A landscape with many valleys, sampled at points; each row gives a point and its height.
From any point a ball takes the steepest step (drop divided by distance) to one of its 2 nearest points. It stops when none of these is lower. Distance is the straight distance between rows; heights are no part of it.
<43>: [ 43  29 -14  27  22  10 -23  -5 -35   1  -8  23  31  -3   9 -11  25 -17
  41  52]  height 40.6
<152>: [-43  31   3 -13   4 -16  -3 -12  32  -9 -49   6  32  33  -2 -43 -10 -50
  15  27]  height 27.2
<598>: [-44  19   0 -59 -19  29  -4  29  37  24 -14  46  43  23   4  28   4  26
  19 -55]  height 75.9
<209>: [-17  12 -24  28 -17 -50 -11  46  51  43 -50  33 -59 -20  11 -48  57 -75
   0  17]  height 28.5
<675>: [-50  16 -25 -27 -30  41  66 -51  38  -7 -31  40  -1  72   1 -17  -8  30
 -30 -18]  height 75.7
<910>: [-50  13  28 -75   3 -15 -35   3  -4   4  34 -22  26  -8 -34  10 -22 -75
  -5 -11]  height 8.1
<670>: [ 36  -3   0 -32 -29  49   5  61  -9  28  23  18  -3 -42  31  62  11  74
  50 -21]  height 70.8
<469>: [  4  25 -48  58  54  -1 -38  11  15  27 -23   4 -59 -27  27 -15  42 -28
  10  52]  height 89.1
<345>: [-37  -7  50 -54  -6  -9 -39 -24 -50 -38  44 -20  93  26 -45  23  -2   7
  -2  18]  height 59.5
<374>: [ 24  22 -38 -39  -5  44   7 -25  -4  22 -31  44  45  -3  28  38  -6  -7
   6  -5]  height 52.8
<191>: [ 26  30  20 -45  -4  19  26  52 -30   7  25  26   2 -43  44  24 -15  46
  54   1]  height 68.7
<305>: [ 34 -31 -25 -17 -20  49  50 -15  31 -45 -72  31  44  61  -3  64 -11  22
 -34 -68]  height 41.5
<813>: [  6  -5   5 -59 -21  54 -17  51  14  25   1  34  24 -20   0  66  28  42
  25 -26]  height 73.1
<785>: [ -9 -31 -35  57 -26 -99 -20  65  72  35 -17  35 -82 -12  16  -4  56 -49
 -13   7]  height 36.2
<515>: [ 49 -32  13   2 -12  86   7 -10 -51 -18  47 -16 -15 -14 -21  53  15  49
 -18 -88]  height 52.4
<725>: [-37  16 -55  -9  -2   3  15 -34  28  28 -78  38 -19 -10   9 -34  33 -47
  -9   7]  height 10.6
<867>: [-42 -12  24 -41 -51  64  10   0  44 -33  22 -31  54  64 -10  80 -35  65
 -29 -11]  height 33.9
<472>: [  49   -4    2  -35   -9   19   87   -7  -83    2   -8  -23  -38  -36
   22   20   -7  -12  -35 -108]  height 44.2
<532>: [ 65  17  11  65  41   1  53 -53 -63 -19  -1 -24 -49  -1  12 -48 -23  20
   5  -6]  height 29.2
<593>: [ 30 -76   3  16 -14  63 -26 -16  -5 -38  40 -37  -4  -1 -43  87  -4  66
 -57 -80]  height 47.2
<676>: [-74 -34  32 -46 -51  -6 -24   5  25 -22  66 -21 108  21 -46  60 -13  94
 -33  34]  height 42.5
<554>: [ 40 -10   6   6   9  -6  78 -11 -76  -3 -44 -15 -43 -32  23 -26 -15 -44
 -59 -82]  height 47.7
<691>: [ 32  28  50  -5  -1 -25  -7  17 -28  -7  67 -33 -53 -37  27 -71 -66 -13
  64   8]  height 22.7
<218>: [-19 -72  25 -12 -35  19 -45   4  24   4  58 -55  42 -49 -67  94  17  63
 -28  -3]  height 37.1
<665>: [-32 -20 -38   7 -27 -24  10   2  46  43 -79  25 -47 -52  29 -23  54 -59
 -11  43]  height 21.3
<415>: [ 16 -43  46 -69  16 -20 -45  28 -43  13  64  22  18 -48 -25  90  33  18
  26  13]  height 8.2
<121>: [-18   3 -73  31  32 -12 -42  -5  58  19 -43  -8 -47   7  -9 -26  43 -40
 -10  57]  height 88.3
<863>: [ 38  20 -48  64  18 -34 -18   7 -10  16  -6 -53 -35   4  -2 -41 -10 -83
  23   4]  height 29.8
<588>: [-79  48  -8 -36 -28  33  26 -11  25  20 -22  45  27  31   5 -17  -6   9
 -17 -28]  height 78.4
<157>: [ 37  29 -19  38  13  59  55 -20 -57  10 -15  14 -21 -15  19  -5   7  68
  38 -39]  height 43.3
<716>: [ -6 -27   5 -36 -27  58  42   7  64 -50 -35   6  15  86 -19  59 -22  40
 -36 -69]  height 31.7
<882>: [-27  19 -20 -24 -16  20   9 -72  30 -15 -53  30  49  63 -18 -25  13 -26
  16  44]  height 37.0
<447>: [ 17 -24  -3  58 -16 -95  16  43  49  15  63 -40 -81 -25  70 -77 -44   4
  22   6]  height 28.9
<267>: [ 39  11 -22  97  29 -38   6  14   4  -4  31 -59 -85 -17  37 -62 -15   0
  46  27]  height 16.1
<166>: [ 39 -27  -8  54  11 -23  69 -26 -45  -8 -55 -43 -43 -25  32 -33  -7 -67
 -57 -40]  height 50.2
<479>: [ 33   6 -21  51  37  44  31 -47 -72   2 -19  32  -6   5  11  -9  33  27
  -5 -18]  height 38.7
<292>: [ 34   1  -6   6 -11  66  14   0 -77  23   9  -7 -11 -21   0  35   1  47
  22 -70]  height 48.2
<655>: [ 28  28 -12  19  21 -27  13  31   0  51 -35  24 -20 -55  53 -30  10 -52
   3  13]  height 60.9
<741>: [-13 -40  46 -37 -14 -11 -66 -33 -68 -18  61 -11  67 -33 -68  37  21  12
  -7   6]  height 49.0
<562>: [  5  21 -13 -30  27  -6 -28   2  21  26 -28  64  47  -3  21  19   0 -42
  -7  25]  height 56.4
<326>: [  12  -35  -61   51   -8  -68   11   74   65   16  -20   -2 -100  -18
   22  -28   69  -23   20   46]  height 31.9
<542>: [ 74 -23  23 -34   7  39  82 -12 -86 -43  19 -31 -55 -27  27  16 -29  30
  -9 -73]  height 39.7
<225>: [  10   -3   46   25    3 -116    4   60   60    8   42   -8  -78  -31
   50  -73  -70  -14   27    6]  height 22.0
<650>: [  3   1  81 -11  -4 -66 -13  41  25 -24  56  -5 -61 -36  22 -89 -84 -20
  61  -6]  height 14.5
<377>: [ 36  12 -15  -1  -2  24 -14 -42 -14  -6 -49  32  56  23  -8  -7  39 -35
  27  51]  height 45.5
<138>: [ 33  33 -18 -18  41   3 -15  20 -19  51  -2  35  14 -51  42   2 -15 -53
 -12  23]  height 59.0
<767>: [-31  30  17 -39  17 -20 -13  -9  -9  -1 -27 -30  31  24  -1  -9 -38 -67
 -10   6]  height 19.6
<587>: [-10  19 -47  40  35  36 -21 -65 -42   6 -42  16   2   8 -19 -14  44  -7
   1  -1]  height 32.3
<465>: [-61 -60  37 -27 -39 -11 -28  -8  40 -28  62 -66  71 -21 -59  91  -3  81
 -31  37]  height 7.1
<159>: [-17   7  18  -7  11  29 -14 -49 -39 -21  -7   8  52  61 -32  19 -24  25
 -25 -20]  height 68.8
<206>: [ 29  42  12 -11  29   0  61  20 -32  15  -1  10  -4 -42  66 -12 -37  44
  53  16]  height 66.7
<745>: [  7 -40  20   1 -32  19 -46  29 -25  -2  51 -19  64 -47 -23  87  24  67
   6   3]  height 45.7
<108>: [  36   20   17   25  -33  -26  -29   13    0   -1   70  -52  -84  -18
   27 -106  -51    1   49    0]  height 29.1
<234>: [-31   5 -64  27  -1  36  14 -57  19  -2 -69  28 -32   5 -37 -42  48 -11
  -3  25]  height 22.1
<133>: [ -14  -21   -5   62   -4 -113   38   60   49   20   29  -29  -62  -24
   70  -49    2   -2   19   49]  height 32.8
<124>: [-49  35  56  -9  19 -35 -60  10  -2 -13   4  48  26  46 -51 -26  12  -9
   6  36]  height 82.5
<794>: [ 21   5  -3 -36   7  13 -10 -25 -51   3  -9 -22  29  -5 -17   4 -16 -49
 -25 -29]  height 27.9
<439>: [  -7   10   42 -101   22  -31  -41   12  -38   30   44  -17   -8  -42
  -19   20   -1  -81   11   -8]  height 20.2
<232>: [-41  35  54   5  16 -49 -45  38  62  -4  11  19   2  70 -29 -30  -6 -46
   7  36]  height 84.2
<618>: [-47   7   5 -20  -1  29  44 -40  17 -25 -24  12  51  94 -15  12 -17  49
 -39 -15]  height 72.6
<228>: [ -7 -34  37  -3 -19  59  16  -1  44 -72 -11 -19  29  67 -42  64 -23  79
 -65 -38]  height 17.3
<242>: [-44   4   6 -56 -57  59  -1   5  69 -31  21  24  65  57 -14  40 -23  49
   8   3]  height 45.1
<735>: [-24 -34 -75  65 -12 -24  10   3  33  16 -48 -65 -72 -47  24 -21  35 -48
 -41  19]  height 55.7
<235>: [-62  -1 -66  17   9 -34 -15 -10  91  -4 -28 -15 -40  45 -13 -47  13 -49
 -14  57]  height 87.0
<338>: [ 67   8 -15  77  32  -9   6 -28 -21 -14  17 -47 -58  -7  14 -52 -28 -32
  10  21]  height 23.3
<350>: [  6 -12 -44  65   4 -16  36 -21   3  12 -63 -59 -54 -13  10 -39  17 -68
 -46  -5]  height 52.9
<623>: [-63 -13  29   7 -45  17 -35   1  -1 -10  50  38 109  13 -53  12 -12  82
 -26  21]  height 65.8
<48>: [  7  34  -5  16  27 -17  63  11   8   5 -39   3 -26 -36  64 -59 -15  10
  49  61]  height 64.5
<247>: [ 64 -25   1 -28  25  17  22 -36 -86 -32  -6  -7   7   7 -19  20 -10 -24
 -36 -65]  height 35.2
<208>: [  6 -11  54 -90  23 -34 -55  -9 -35  12  76  10 -13 -48 -39  56  25 -21
   8  -3]  height 25.8
<453>: [ 15  18 -38  33  11 -46  37  14  33  37 -31  -5 -46 -61  67 -51   7 -13
   8  52]  height 62.7
<561>: [ 21  -4 -24  75  19 -61   3  64  41  13  11 -15 -85 -12  37 -37  20   4
  42  49]  height 24.6
<273>: [-31  29  -1 -50 -35  33  15 -36  45 -17  18  55  91  63  14  10 -23  50
 -10  42]  height 54.3
<306>: [  6  13 -18  60  57 -27 -55  22  13  31   4  51 -55   3  -5 -25  30 -42
   0  23]  height 89.8
<31>: [ 61  10  23   6  25  30  72 -35 -83 -29   5 -23 -50   2  19 -30 -53  41
  18 -44]  height 34.6
<683>: [-39  40  43 -14  11  13 -14 -35 -18 -17  11 -14  81  57 -31 -19  -5  16
 -14  24]  height 65.1
<706>: [ 28  18   1  34  29   7 -41   7 -26   1  -7 -19  13   7 -10 -25  15 -73
  16  29]  height 35.9
<763>: [ 19 -13 -33 -23  -7  49  16 -12  -5   3 -50  15  45  20   2  49  -5  16
  -8 -61]  height 48.4
<395>: [-56  30  -4  39  18 -48 -51   8  76   6   0 -27 -10  66 -24 -36   2 -46
  10  33]  height 85.4
<816>: [-15 -64  17   9 -19  40 -19  -1   0 -49  14 -23  52  40 -58  73 -18  78
 -46 -49]  height 34.8
<7>: [-50  14  49   1 -12  -7 -61  -1 -20   0  36  63  81  11 -57  -2  20  29
  10   8]  height 77.8
<908>: [ 14 -32  32 -44 -13  -8 -57  15 -40   4  45  28  78 -47 -35  65  22  40
  11  25]  height 30.9

Call two points neighbours if one is among the 2 nearest of the other. Go from one point of each pair to the other, from neighbour to neighbour, staying as low as possible. Name the highest point that can't be avoided.
<650> / <415> -> <472>
<561> / <725> -> <785>
<228> / <415> -> <515>
<415> / <465> -> <745>
<910> / <415> -> <208>

For each start below, name the point where the ball stops.
<675> -> <415>
<292> -> <725>
<306> -> <465>
<598> -> <228>
<138> -> <228>
<350> -> <267>
<469> -> <465>
